A landscape with many peaks, sampled at points; each row gives a point and its height.
From any point a climber steps to the highest of the 2 points nearest to it. It stops when none of these is higher. Distance is the straight distance between rows; heights are no part of it.
Vopa (h 1.76): [-4, 6, -17, 19, 23, 10, 12, -13, 17, 10, 8, -2, -22, -22, 4, 3, -2, 15, -14, -9]
Mobu (h 7.21): [23, -4, 3, 3, -16, -21, 9, -20, 0, 5, -20, 13, -28, -7, 11, -8, -12, -4, -4, 8]
ged (h 3.55): [17, 14, 8, 14, 24, 3, -12, -1, -5, -3, -8, 3, -17, 17, -5, -1, 5, -13, 35, 10]
guz (h 6.15): [8, 0, -26, -7, -16, 7, -8, 2, -9, -5, 14, 2, 8, -18, 3, -19, -11, -9, -3, 2]
Zafuv (h 0.26): [-11, 3, -16, -15, -19, -2, -12, -10, -10, -8, 12, -9, 15, 15, 0, 4, 8, -23, 12, -4]
nofo (h 6.87): [15, 13, -4, -17, -8, 11, 14, 12, 6, -12, -1, -3, 16, 4, 14, 15, 19, -11, 10, 18]
pofal (h 6.20): [-2, 6, 10, -7, -10, 10, 15, 0, 2, -3, -16, 2, 3, 7, -11, 20, -17, -8, -32, 7]
nusa (h 4.63): [24, 5, 4, 3, 13, 1, -1, 15, -9, -9, -21, 27, -16, 15, -9, 0, -8, 9, 6, 11]
fupud (h 4.89): [-9, 7, 13, 9, -22, -11, -5, -12, 13, 12, -10, -14, -2, 9, 0, 9, 9, 5, 6, 22]
Fipo (h 4.51): [18, 22, 4, -8, 17, 3, -12, -8, -13, -3, -14, 27, -8, 14, 7, -12, 3, 10, 6, 11]
dekar (h 1.45): [0, 23, -28, -20, -6, 24, 10, 0, 4, -2, -1, 5, -4, -1, 8, 3, -10, -13, -6, -4]
dorav (h 6.36): [-7, -8, -12, 0, 18, 21, -5, 31, -12, 4, -5, 28, -4, 1, -9, -1, -12, 20, -5, -13]
koz (h 8.86): [-2, -9, 15, -5, -30, -10, 0, -3, -1, 13, 7, -3, 12, -9, 8, -15, -7, -3, 15, 12]
nepem (h 5.86): [-24, -9, -19, -3, -7, 19, 4, 16, -12, 2, 3, 18, 0, -2, -13, 7, -15, 12, -15, -15]
pitif (h 1.13): [-14, 1, -16, 0, 3, 15, 10, 0, -34, -4, -8, 31, 1, 13, -2, 20, 2, -9, 13, -4]
pipat (h 4.90): [-10, -4, 16, 12, -14, -7, 10, -27, -9, 3, -4, 4, 6, -2, -4, 26, -7, -7, -19, 13]
kuv (h 3.74): [-30, -10, 13, 6, 8, 0, -7, -6, -16, 20, 8, 9, 13, -1, -1, 8, -9, -11, 0, -14]
rog (h 8.43): [-4, -6, 6, -17, 10, 1, -3, 2, -21, -14, 7, 23, 19, 6, 7, 3, 14, 10, -1, -12]
zel (h 3.89): [-25, -5, 16, -3, -2, 0, -21, 9, -8, 21, 5, 14, 28, 5, -7, 0, -12, 8, -8, 6]
gis (h 5.40): [8, 5, 21, -2, 9, 21, -1, 27, 14, -4, -6, -3, 4, 3, -6, -1, 5, 18, 5, 16]
filu (h 2.30): [-7, 8, 9, 3, 18, -5, -13, -3, 10, 15, -2, -10, 7, 10, -9, 13, -14, -27, -10, 2]
mavuk (h 6.42): [2, -7, -2, -16, -24, 1, 10, -7, -12, -22, 3, 3, -5, -4, 3, -5, -6, -9, -10, -16]
Vabuk (h 1.50): [-2, -16, -25, -3, -6, -8, -4, 32, 2, 14, 12, 6, 13, -1, 3, 8, -7, -16, 17, -1]
nebad (h 4.34): [29, 17, 12, -10, 23, 23, -8, 3, -5, -24, -1, 0, 0, -1, -2, -30, 10, 14, 5, 6]
fegab (h 7.59): [-5, -8, 8, -23, -7, -10, 3, -21, -18, -13, 9, 13, 15, 5, 14, -4, 6, -5, -6, -18]
mula (h 5.89): [12, 22, 11, -2, 8, 19, 4, -12, 3, 6, 5, 1, 5, -25, 21, -13, 4, -8, 9, 14]
nurev (h 3.03): [-10, 2, 1, -17, 6, 14, 13, 13, 18, -15, 1, -17, -12, 15, -3, 4, 8, 9, -1, -25]
saruv (h 4.65): [-10, -11, 24, 13, -15, -20, -8, -27, -19, 4, -11, 7, 4, 15, -13, 11, -8, -9, -6, 11]
rufos (h 1.87): [7, -11, -8, -13, -13, -20, -10, 14, -13, 14, 7, 26, 26, -4, 10, -9, -16, 0, 3, 10]
mus (h 4.91): [-11, -7, 20, 8, 13, 31, -1, 8, -9, -10, 12, 5, 7, -8, -11, 0, 9, 18, 5, -2]
gopeg (h 3.35): [2, 31, -20, -1, 28, 12, -14, -13, -2, 3, -3, 5, -20, 18, -4, -15, -8, 8, 7, -8]
fazo (h 7.64): [7, -1, 4, 0, -20, -4, -2, -10, -3, -1, -4, 6, -15, -13, 6, -21, -6, -1, 12, 5]
kogu (h 5.58): [21, 17, -4, 9, 44, 5, 4, -2, 1, -5, 7, 7, 7, -7, -4, 11, -7, -11, -14, 1]
Tivad (h 5.31): [-25, -5, -8, 1, -22, 29, 2, 6, -6, -4, 9, 4, 5, -7, -10, 9, 1, 13, -4, 2]
gik (h 2.82): [1, 8, 30, -16, -2, -4, 3, -19, 0, -10, -11, -6, -7, 23, 11, 3, 18, -5, 17, -4]
voze (h 3.78): [10, -19, 14, 2, -20, -15, 7, 3, 7, -13, -10, 1, -11, -5, -8, -7, -3, 19, -21, -1]
keku (h 5.23): [12, 5, 6, 13, 16, 1, -13, -2, 17, -8, 13, -25, 14, -19, -6, -11, 19, 4, -11, 9]
Feka (h 8.46): [11, -2, 5, 4, -13, -24, 5, -24, 19, 19, -23, -9, -20, -6, 15, -13, -4, 12, -17, 13]
Mef (h 3.04): [-14, -23, -17, 11, 19, -28, -14, -23, -14, 6, -5, 6, -15, 8, 2, -3, 9, 6, -4, -30]
Zene (h 3.14): [14, 5, 23, -20, -12, -10, 16, 6, 14, -15, -26, -24, 0, 10, 5, -3, 11, 8, -17, 3]
solu (h 7.34): [1, -9, -8, 9, 1, -2, -16, 12, 5, 10, 16, -10, -8, -13, -3, -19, -18, -27, 19, -12]
Fam (h 2.20): [4, 11, 2, 0, 12, 3, 2, -17, 20, 3, 5, -19, -15, -23, 15, -25, 7, 8, -5, -13]
tuda (h 2.78): [1, -5, -7, -9, 5, 28, 11, 21, 1, -21, 7, 1, -12, 0, -10, 1, -3, 9, -4, -16]
fova (h 3.61): [-3, 1, -19, -5, 23, 11, -8, 21, 12, -9, 15, -14, 0, 14, -4, 1, 10, -7, 14, -20]
vik (h 2.76): [-3, 0, 30, -22, -25, -14, 12, -16, 6, -3, -15, -28, 8, 7, 15, -5, 13, -2, -10, 2]
Nis (h 2.86): [-2, -14, -25, 16, -16, -16, -1, 9, 10, 8, 12, -5, -1, -13, -10, 6, -11, -2, -9, 4]
dif (h 7.90): [-13, -12, 6, 22, 12, -3, -13, 2, -4, 8, 11, -11, -9, -6, -12, -1, -7, -20, 18, -15]
Bime (h 4.68): [-15, 10, 13, -15, 8, 19, 1, 6, 2, 0, -5, 3, 9, 13, -5, 12, -1, 11, -12, -5]
ber (h 3.56): [-24, -22, -5, 13, 6, -22, -3, -9, -29, 20, 11, 8, 25, -1, -6, 16, -9, -21, 4, -14]
tinoz (h 3.85): [23, -11, 25, 15, 10, 5, -7, 17, 0, -3, 3, 8, -9, -18, -5, -16, -3, 1, 12, 12]
Losu (h 2.39): [20, -6, -19, -10, -18, -34, 1, -14, -7, 0, -4, 14, 2, 12, 17, 2, -1, -14, 6, 5]
somug (h 6.83): [12, 7, 5, -22, -19, 5, 21, 1, -6, 0, 4, 2, 28, -20, 23, -4, -4, -18, -4, 17]
saze (h 3.22): [8, 29, -4, -9, 35, 12, -2, -5, 8, -10, -2, -13, -12, 31, -7, -13, 3, 19, 5, -13]
Fomos (h 2.56): [-3, -17, -2, 10, -18, -25, 0, -9, 9, 13, -1, -13, -8, -6, -6, 3, -21, -13, -15, -1]
Rapoz (h 2.10): [6, 4, 27, 2, -11, 14, -5, 14, 5, -1, 0, -19, 24, -21, -9, -14, -5, 1, -14, 27]
Ket (h 1.32): [7, -1, -27, 0, 15, -3, -15, 20, 4, 2, 7, -5, 8, 5, -16, 8, -10, -25, -5, -4]
pese (h 2.41): [-10, 8, 3, -19, -21, -11, 7, -20, 13, 5, -7, -21, 17, 7, 19, 4, 21, 15, -17, 6]
pef (h 7.67): [-7, -1, 15, 9, -13, 12, 9, 1, 18, 4, -5, -18, -16, -18, -5, -2, -11, -3, -9, -2]
bekul (h 4.78): [3, 22, -16, 2, 23, 11, -5, -13, -21, -7, -10, 15, -2, 20, -16, 12, -6, -1, -8, 3]
Miga (h 1.86): [-2, 5, -17, -8, -8, 7, 8, -4, 11, 0, 3, -1, 2, -19, 5, 1, -4, 8, -29, 0]
Lona (h 5.06): [4, 3, -8, -18, -43, 2, 5, 6, -6, -14, -14, -2, 9, 7, -9, 3, -6, 2, -16, 17]
tur (h 1.22): [-6, 9, -19, -6, -11, 20, 2, -6, -25, 0, -2, 32, -1, 1, 2, 3, -8, 0, 2, 9]
tavub (h 5.85): [7, 3, 13, 4, 4, 23, 7, 9, -6, -15, -6, 6, -5, -7, -20, 6, -23, -6, -20, 5]
faz (h 4.81): [7, 3, -2, 11, 19, 4, 10, 10, -4, 2, -17, 17, -22, 3, -11, 10, -16, 1, -3, -5]
Befa (h 2.64): [11, 0, -17, -6, 1, 36, 3, 24, 1, -13, 8, 8, -1, -14, -3, -10, -12, 1, -4, 4]
Ropa (h 5.59): [-26, -4, -9, 16, 6, 10, 9, -15, -18, 6, 9, 18, 9, -7, 1, 24, 12, 10, 1, -1]
zum (h 8.63): [-20, -4, 14, 11, -6, 12, -11, 4, 4, 11, 3, -6, -16, -7, -13, -8, -17, -7, 2, -11]
zenat (h 1.70): [10, -13, -27, -10, -24, -18, -1, 20, 4, 16, 12, 9, 14, -12, 13, -10, -18, -9, 7, 6]
Kupor (h 2.52): [6, 5, -19, 9, 5, 36, 7, 13, 13, -10, 12, -2, -1, -26, -2, -3, 0, 22, -11, 11]
pumu (h 4.11): [1, 18, 4, -7, -12, 2, 15, -2, 27, 5, -13, -31, -18, 5, 14, -4, 11, -8, 14, 3]
Legin (h 3.15): [6, -20, -28, 16, -4, -31, -2, 9, -2, 8, 5, 12, 3, -1, -3, 16, 6, 6, -5, 7]
kaluz (h 5.69): [-17, -8, 11, -15, -25, -8, 9, 1, 9, 17, -4, -5, -4, -4, 11, -8, -23, -13, 0, -15]
gen (h 0.77): [-12, -4, 5, 14, 16, -3, 3, -31, -9, -2, -9, 5, -34, 8, -1, -2, 1, 8, 6, -26]
nidom (h 4.16): [0, -15, 13, -6, -10, -17, -10, -7, -5, -16, -6, -4, 3, 16, -17, -2, 1, 15, -29, -10]
nivi (h 4.00): [22, -1, 5, -4, 0, 4, -5, 20, 11, -1, -1, 0, -3, -21, 7, -29, 0, 11, -1, 7]
bab (h 5.18): [0, -6, -2, 1, -30, 6, 9, -5, 1, -13, 19, -16, 14, -18, 7, -4, 27, 13, 14, 12]
rir (h 1.27): [8, 7, -21, 15, 9, -4, -21, 9, 13, 5, 7, -15, 12, 0, -15, 7, 1, -14, -5, 22]
Budom (h 5.54): [10, -3, -14, 3, -1, 0, 9, -14, -11, -29, 4, -4, -17, 0, -11, 7, -1, -18, -8, -16]
ronas (h 7.61): [2, -13, 9, -15, -39, 1, 1, 20, -7, 1, 4, -4, 18, -4, -4, -9, -22, -11, 15, 16]
Favu (h 1.38): [-1, -1, -25, 0, 16, -15, -17, 17, -1, 22, 2, 10, 7, 11, 4, 6, -8, -24, 15, -4]
davu (h 9.17): [0, -11, 7, -19, 1, 4, -9, 27, -3, -4, -1, 16, 14, 11, 1, -9, 1, 14, -4, -9]
todok (h 4.41): [-4, -3, 21, -10, -20, -11, -14, -24, -13, -10, -8, -2, 12, 12, -10, -7, -6, -2, -20, 4]
ninit (h 3.02): [8, -8, -11, -14, -3, -18, 7, 2, 14, 0, 4, -11, -8, 1, 14, -3, -2, -22, 4, -18]
Mov (h 3.32): [-23, -24, -14, 23, 12, -24, -7, -21, -20, 14, 7, 0, 1, -5, -7, 6, -4, -11, -4, -24]
dek (h 2.24): [8, 14, 15, -1, 11, 4, 2, 4, 14, 7, 2, -16, 14, -5, 2, 9, -6, -35, 0, 14]
nodo (h 1.04): [-13, 12, 6, -4, 9, 16, 19, -14, -18, -11, -8, 13, -11, 20, 5, 24, 8, -9, 15, -10]
miri (h 1.98): [-8, 1, -10, 2, 9, 12, 3, -2, 14, -2, 11, -11, -20, -22, 0, -18, -9, 6, -11, -27]
laz (h 4.28): [-16, -22, -13, 31, 7, -7, 11, 8, -21, 21, 4, 21, 4, -22, -4, 17, -10, -4, 7, -1]
sali (h 4.75): [-22, -8, 22, 2, 17, 16, 3, 17, -10, 4, 1, 14, 18, 11, -5, 20, 8, 12, 2, 0]
tor (h 2.37): [-15, -13, -1, 11, -1, -16, -20, -4, 7, 16, 3, -16, 4, 8, -17, 7, -22, -25, -10, -6]
rebo (h 3.64): [11, -1, 17, 20, 24, -18, -6, -7, 5, 7, -8, -4, -20, 10, -3, 3, 4, -16, 18, 1]
Gapun (h 6.66): [0, 7, 9, 2, -6, 2, 6, 8, 14, 28, -10, 13, -13, -14, 15, -4, -16, 2, 4, 14]
sosud (h 4.61): [-6, -8, -22, 13, 3, 1, 7, 7, -10, 14, 3, 17, -10, -9, -6, 17, -17, -20, -1, -2]
buso (h 5.72): [15, 11, 9, 1, 21, 8, -1, 3, 2, 3, 7, 13, 17, -19, 9, -1, -2, -8, -7, 14]
Lat (h 4.53): [-7, -2, -2, 6, -31, 6, 3, -4, 7, -11, 2, -17, -14, 3, -2, 2, 21, 12, 22, 7]
bona (h 6.12): [6, 9, -18, -14, -27, 13, 9, 8, -1, -5, 6, -15, 17, -22, 15, -13, -4, -14, 1, 13]
fip (h 4.88): [-9, 11, 4, -6, -7, 24, 2, -2, 4, -16, 7, -12, 15, 1, -13, 10, 12, 17, -15, 5]
ved (h 2.62): [-1, -16, 29, 0, -7, -13, 6, -9, -16, -15, 0, 4, -6, 14, 4, 6, 20, -3, 24, -8]
Vebes (h 5.13): [1, 3, -16, 13, 15, 15, -4, -4, -11, -13, 9, 0, -11, -6, -22, 6, -16, -20, -11, -10]
kav (h 3.75): [18, -1, 23, 20, 28, -1, 0, 7, 12, -6, 3, -5, -10, -6, -6, 0, 6, 3, 6, 6]
gose (h 6.08): [16, -5, -9, -4, -11, -22, -9, 3, 4, -6, 5, -7, 23, -2, -6, 7, -2, -8, -20, 14]
masiz (h 5.16): [-2, 4, 13, 16, 1, -2, 0, -6, 2, 6, -11, 5, 0, 10, -10, 24, 2, 0, -7, 24]
Vep (h 6.21): [4, 21, 7, 3, 8, 18, 18, -3, 16, 15, -4, 4, -17, -17, 21, 0, -2, 3, 13, 12]
Zin (h 3.48): [9, -14, 21, 16, 8, -15, -5, 3, -3, -2, -10, 19, -11, -3, -8, -4, -3, 29, -15, 0]
vip (h 1.64): [-9, 14, -20, -5, -5, 19, 16, 0, 18, 3, -2, -9, -17, -3, 0, 8, -4, 7, -11, -8]
gur (h 3.79): [-11, 3, -15, 7, 30, 3, -2, 2, -5, -2, -1, 1, -8, 15, -7, 10, 6, -1, 5, -21]
Faviv (h 3.43): [15, 1, 29, -19, 5, -5, 7, 21, 21, -3, -12, -13, 1, -2, 12, -14, 5, -1, -4, -2]
pom (h 1.31): [-5, 15, -21, -4, -21, 15, -1, -2, -1, 11, -12, 12, -9, -1, -2, 2, -16, -5, -6, 15]
Nif (h 6.71): [-15, -6, -14, 1, 26, 7, -16, 17, -4, 11, 12, 14, 8, -1, -1, -6, 4, 20, -3, -20]
Rup (h 6.69): [-9, -5, 13, -17, -28, 11, -1, 21, 7, 3, -5, -14, -1, 4, -3, -13, -15, -11, 9, -3]
Gunok (h 2.99): [11, 13, 0, 12, -1, -4, -8, -10, 16, -2, -7, -13, -18, 8, 0, -8, 22, 26, 14, 12]
deko (h 2.02): [10, -18, 4, -2, -17, -38, 3, -5, -7, 13, 12, 12, 28, -10, 14, -2, -15, 1, 1, 14]
bel (h 1.91): [26, 14, 21, 6, -4, -7, -5, -13, 2, -7, -12, -16, 0, -15, 6, -26, 16, 7, 0, 24]
Dak (h 3.98): [-10, 15, -15, 6, 17, 10, -1, 1, 8, 11, -4, 7, -9, 14, -1, 12, 4, 23, 2, 0]
fozi (h 4.70): [-18, -24, 6, -5, -40, -20, -2, 8, 2, 19, 4, -13, 0, 2, -5, -13, -27, -4, 8, -9]
Lize (h 4.19): [32, 11, -1, -5, 21, 3, 3, 8, 10, -13, -3, -2, -10, -8, 5, -19, -1, 6, -5, -2]
zuvo (h 6.74): [4, -12, -11, -11, -12, 2, -12, 13, -6, -2, 16, 2, -1, -17, 5, -33, -18, -19, 11, -16]
bal (h 6.27): [-34, -19, -17, 6, -14, 1, 8, 2, -20, 11, 14, 12, 15, -3, -1, 16, 1, 5, 7, -10]
gikub (h 4.69): [6, 1, -7, -22, -22, 14, -7, 10, -10, -23, 1, -2, 22, 0, -11, -11, 0, -3, -16, 10]
rimir (h 0.39): [-20, -14, -17, -6, -9, -20, -13, -15, -14, 1, 11, -6, 4, 17, 2, 1, 6, -13, 8, -26]
satat (h 3.12): [8, 5, 2, 14, 2, 2, -13, -11, -2, -17, 1, -10, -7, 8, -16, 0, 16, 4, 8, 10]
Das (h 3.23): [3, -5, 7, 21, -14, -7, -23, -10, -12, -12, -4, 5, 1, 4, -28, -4, 4, 13, -8, 19]
Rav (h 5.83): [9, 4, 0, -1, -16, -7, 9, -9, 9, -14, 5, -31, 13, -11, 4, -3, 24, -1, -7, 14]
lov (h 3.34): [-3, -2, -12, -17, -3, 1, 4, 19, 13, -10, 6, -19, 1, 7, -4, 4, 1, -14, -4, -17]
mev (h 5.60): [5, 3, 28, -8, 1, 35, 13, 28, 10, -12, -8, -3, 0, -6, -10, 0, -15, 3, -9, 6]
mep (h 6.39): [9, 15, -3, -10, -11, 11, 16, -2, 7, -17, 0, -28, 17, -3, 0, 16, 14, -21, -7, 16]
bifa (h 0.92): [-15, 0, -2, 1, 1, 0, 18, -33, -12, -2, -6, 9, -19, 8, 13, 19, 4, -7, 2, -16]
duro (h 1.63): [-1, -7, -15, 17, 15, 3, 5, 3, 7, 6, 17, 8, 0, -22, 1, 6, 7, 14, -9, -3]
tusi (h 0.53): [-18, -7, -8, 4, 3, -6, -11, -11, -13, -5, 10, -2, -7, 14, 0, -5, 21, 4, 24, -23]
Dov (h 2.49): [0, -5, -3, -6, 2, 0, 9, 2, 17, -4, 11, -9, -13, -13, 19, -11, 19, 17, 9, -18]
Kol (h 6.48): [3, -15, 6, -2, 3, -23, -3, 5, 8, -7, 3, -5, 18, 15, -2, 19, 11, 1, -11, 1]
Bup (h 4.42): [18, 8, 8, -14, 17, 14, -19, 8, -15, -11, 2, 22, 3, 0, 7, -28, 2, 6, 13, 2]
sevis (h 3.91): [-22, -16, -22, 35, -7, -11, 0, -10, -16, 18, 3, 11, -11, -6, -5, 15, 5, 1, 19, 2]
rugif (h 5.62): [15, 7, -18, -7, -20, -13, -2, -8, 7, -10, -14, -5, 0, 9, -7, 2, 1, 6, -25, 13]
raneg (h 4.15): [-10, 23, -4, -5, 11, 16, -14, 3, 15, 22, -3, 6, -7, 6, 12, -11, 5, 18, 14, 5]
Lag (h 5.05): [6, 12, 14, 15, 35, 23, 4, 11, 9, -10, 7, -7, -10, 10, -8, 1, 17, 30, 19, -1]
buki (h 4.94): [-6, 6, -9, 10, 17, 1, -6, -14, -30, 0, -6, 19, -3, 0, -17, 9, -20, -23, -12, -6]
bepom (h 4.32): [-6, 13, -15, -3, 24, -10, -14, -6, 12, 23, 2, 4, -1, 14, 20, 0, 15, 6, 16, -9]
gan (h 6.98): [1, -12, 21, -7, -12, -15, -5, 15, 2, -2, -1, 5, 19, 16, 3, 9, 18, 14, 11, 11]
kosen (h 0.65): [-25, -13, 5, 18, 16, 0, 5, -18, -4, -1, 4, -5, -17, 6, 0, 7, 21, 16, 14, -26]
mepak (h 4.62): [6, 6, -12, -3, 15, -10, -10, -9, -25, -8, -15, 19, -6, 29, -6, 7, 4, -9, 9, -8]
patam (h 7.22): [-22, -18, -13, 1, 3, -7, -11, 8, -10, 6, 20, 11, 24, -6, -1, 4, 10, 18, -7, -15]
nudu (h 2.09): [-17, 1, -3, -13, -18, -3, 6, -17, 1, 11, 3, 4, 16, -5, 13, 6, 0, 8, -23, -1]
lem (h 5.07): [-2, -4, 13, 10, 8, 18, -20, 15, 9, -10, 20, -14, 16, -10, -14, -9, 14, 14, 0, 9]
kemom (h 3.09): [14, 23, 11, -3, 28, 5, 16, -10, 17, -18, -8, -23, -12, 25, -5, 5, 9, 10, 1, -6]
givu (h 3.33): [7, -6, 9, 23, 2, 5, -13, 5, -4, -9, -4, 9, -16, -5, -21, -11, 6, 31, -2, 12]
Kugil (h 2.21): [14, -20, -2, 4, -4, -42, 2, -3, -11, 10, 0, 17, 8, 5, 14, 7, 2, -10, 17, 8]
mazi (h 2.67): [1, -11, -18, -12, -12, -25, 4, -6, -10, 10, 2, 15, -4, 2, 17, -1, -16, -26, 7, -15]
Fub (h 2.17): [-1, 3, 27, -1, -5, 9, 2, 3, 8, 9, 12, -13, 28, -19, 9, -3, -3, -15, 2, 17]
mur (h 4.10): [-19, -17, 4, 0, -22, -15, -17, 7, -2, 15, 2, 4, 10, -1, -13, -11, -22, 3, -12, -2]
sorok (h 6.79): [-16, 0, 15, -8, -15, 15, 17, 11, 15, 1, -4, -12, 3, -5, -3, 17, -13, -11, -15, -1]
Rur (h 2.96): [9, 21, 16, -11, 11, 11, 4, -18, -4, -22, -8, -2, -2, 18, 0, 2, 16, 11, 2, 0]
kis (h 3.73): [8, 19, 24, -14, 3, 12, 19, 0, 19, 1, -14, -24, -13, -7, 20, -18, 8, 7, 7, -1]
Mir (h 4.54): [1, 10, 5, -9, -35, -2, 5, -5, 7, -3, -17, -19, -11, 10, 7, -3, 8, -2, 15, 18]
Tele (h 3.51): [-17, -24, -16, 22, -16, -33, -5, -6, -6, 25, 4, 5, 6, 4, -5, 15, -5, 2, 8, 3]
reri (h 4.87): [11, 7, -20, 8, 7, 0, 1, -10, -4, -1, 8, 4, -2, -13, 3, 7, -11, -34, 0, 4]
Ginin (h 5.41): [11, 13, -13, 11, 37, -6, -10, -13, 13, 0, 15, -13, 7, -11, 0, -3, 9, -1, -17, 0]
sobon (h 8.37): [4, -5, 7, -12, 1, -7, -12, 10, 0, -10, -5, 0, -6, 20, -4, -7, 9, 8, 6, -13]
vap (h 3.46): [12, 27, -13, 4, 34, 15, 4, -10, -13, -7, -6, 12, -22, 24, -1, 0, 4, -4, 28, -2]
gadid (h 7.60): [19, 4, 2, -9, -21, -12, 17, 6, 7, 6, -4, -3, 13, -10, 19, 4, 3, -8, 5, 23]
fol (h 5.33): [-13, 6, 2, 20, 19, 4, 5, -19, -8, 0, 3, 2, 7, 4, -11, 32, 9, 0, -4, 6]
Fufa (h 7.32): [7, 3, 16, 1, -5, -15, 1, -2, 20, 28, -11, -2, -1, -22, 18, -18, -8, 13, -14, 13]
rar (h 4.48): [3, 3, -11, -2, 24, -23, -15, -11, -4, 13, -11, 13, 0, 23, 10, 8, 6, -3, 1, -5]
rafe (h 2.45): [-4, -23, 8, 3, 0, -19, 10, 14, -3, 12, -4, 17, -11, -2, 10, 4, -4, -2, 16, -16]
Mupu (h 5.22): [12, 18, 9, 3, 25, 32, -2, 18, 17, -16, 6, -26, 0, 6, -12, -11, 12, 18, 8, 7]
Boted (h 5.08): [15, 7, -5, 1, 19, 0, 16, -10, 2, -13, -10, 2, -24, 4, -2, 6, -15, -12, -10, -12]
nurur (h 2.75): [-13, -18, -13, 2, 8, -24, 3, -5, -17, 16, -17, 22, -14, 13, 8, 4, 0, 4, 7, -22]
buzi (h 2.01): [14, 4, 33, 2, -11, -4, 2, 2, 3, 0, -5, -28, 25, -27, 9, -25, 10, 2, -4, 29]
Lado (h 2.77): [5, 11, -12, 2, 8, 13, 8, -1, 20, -16, 7, -17, -18, 0, 5, -10, 28, 29, 14, -7]
totu (h 2.38): [4, -20, 20, 6, -3, -19, 15, -3, 1, 0, 7, 9, -1, -7, 18, 7, 14, 3, 18, -4]
pedu (h 7.63): [2, 7, 5, -21, -2, -5, -1, 8, 13, 1, -10, 0, 5, 22, 13, 0, 19, 19, 6, 4]

For each start below, name the point where the climber stops.
Rur -> Budom
Ket -> lov
Vopa -> patam
Fub -> Budom
fova -> Budom
mus -> Feka
voze -> patam
rafe -> koz

Call two points neighbours if one is among the 2 nearest of the other. Go from one point of each pair to the other, from neighbour to neighbour, staying as high as possible. Name the lowest point that can't be avoided.
patam and Budom -> Lat
koz and Feka -> Mobu
Budom and gadid -> gikub
gadid and zum -> bona
Feka and patam -> Bime
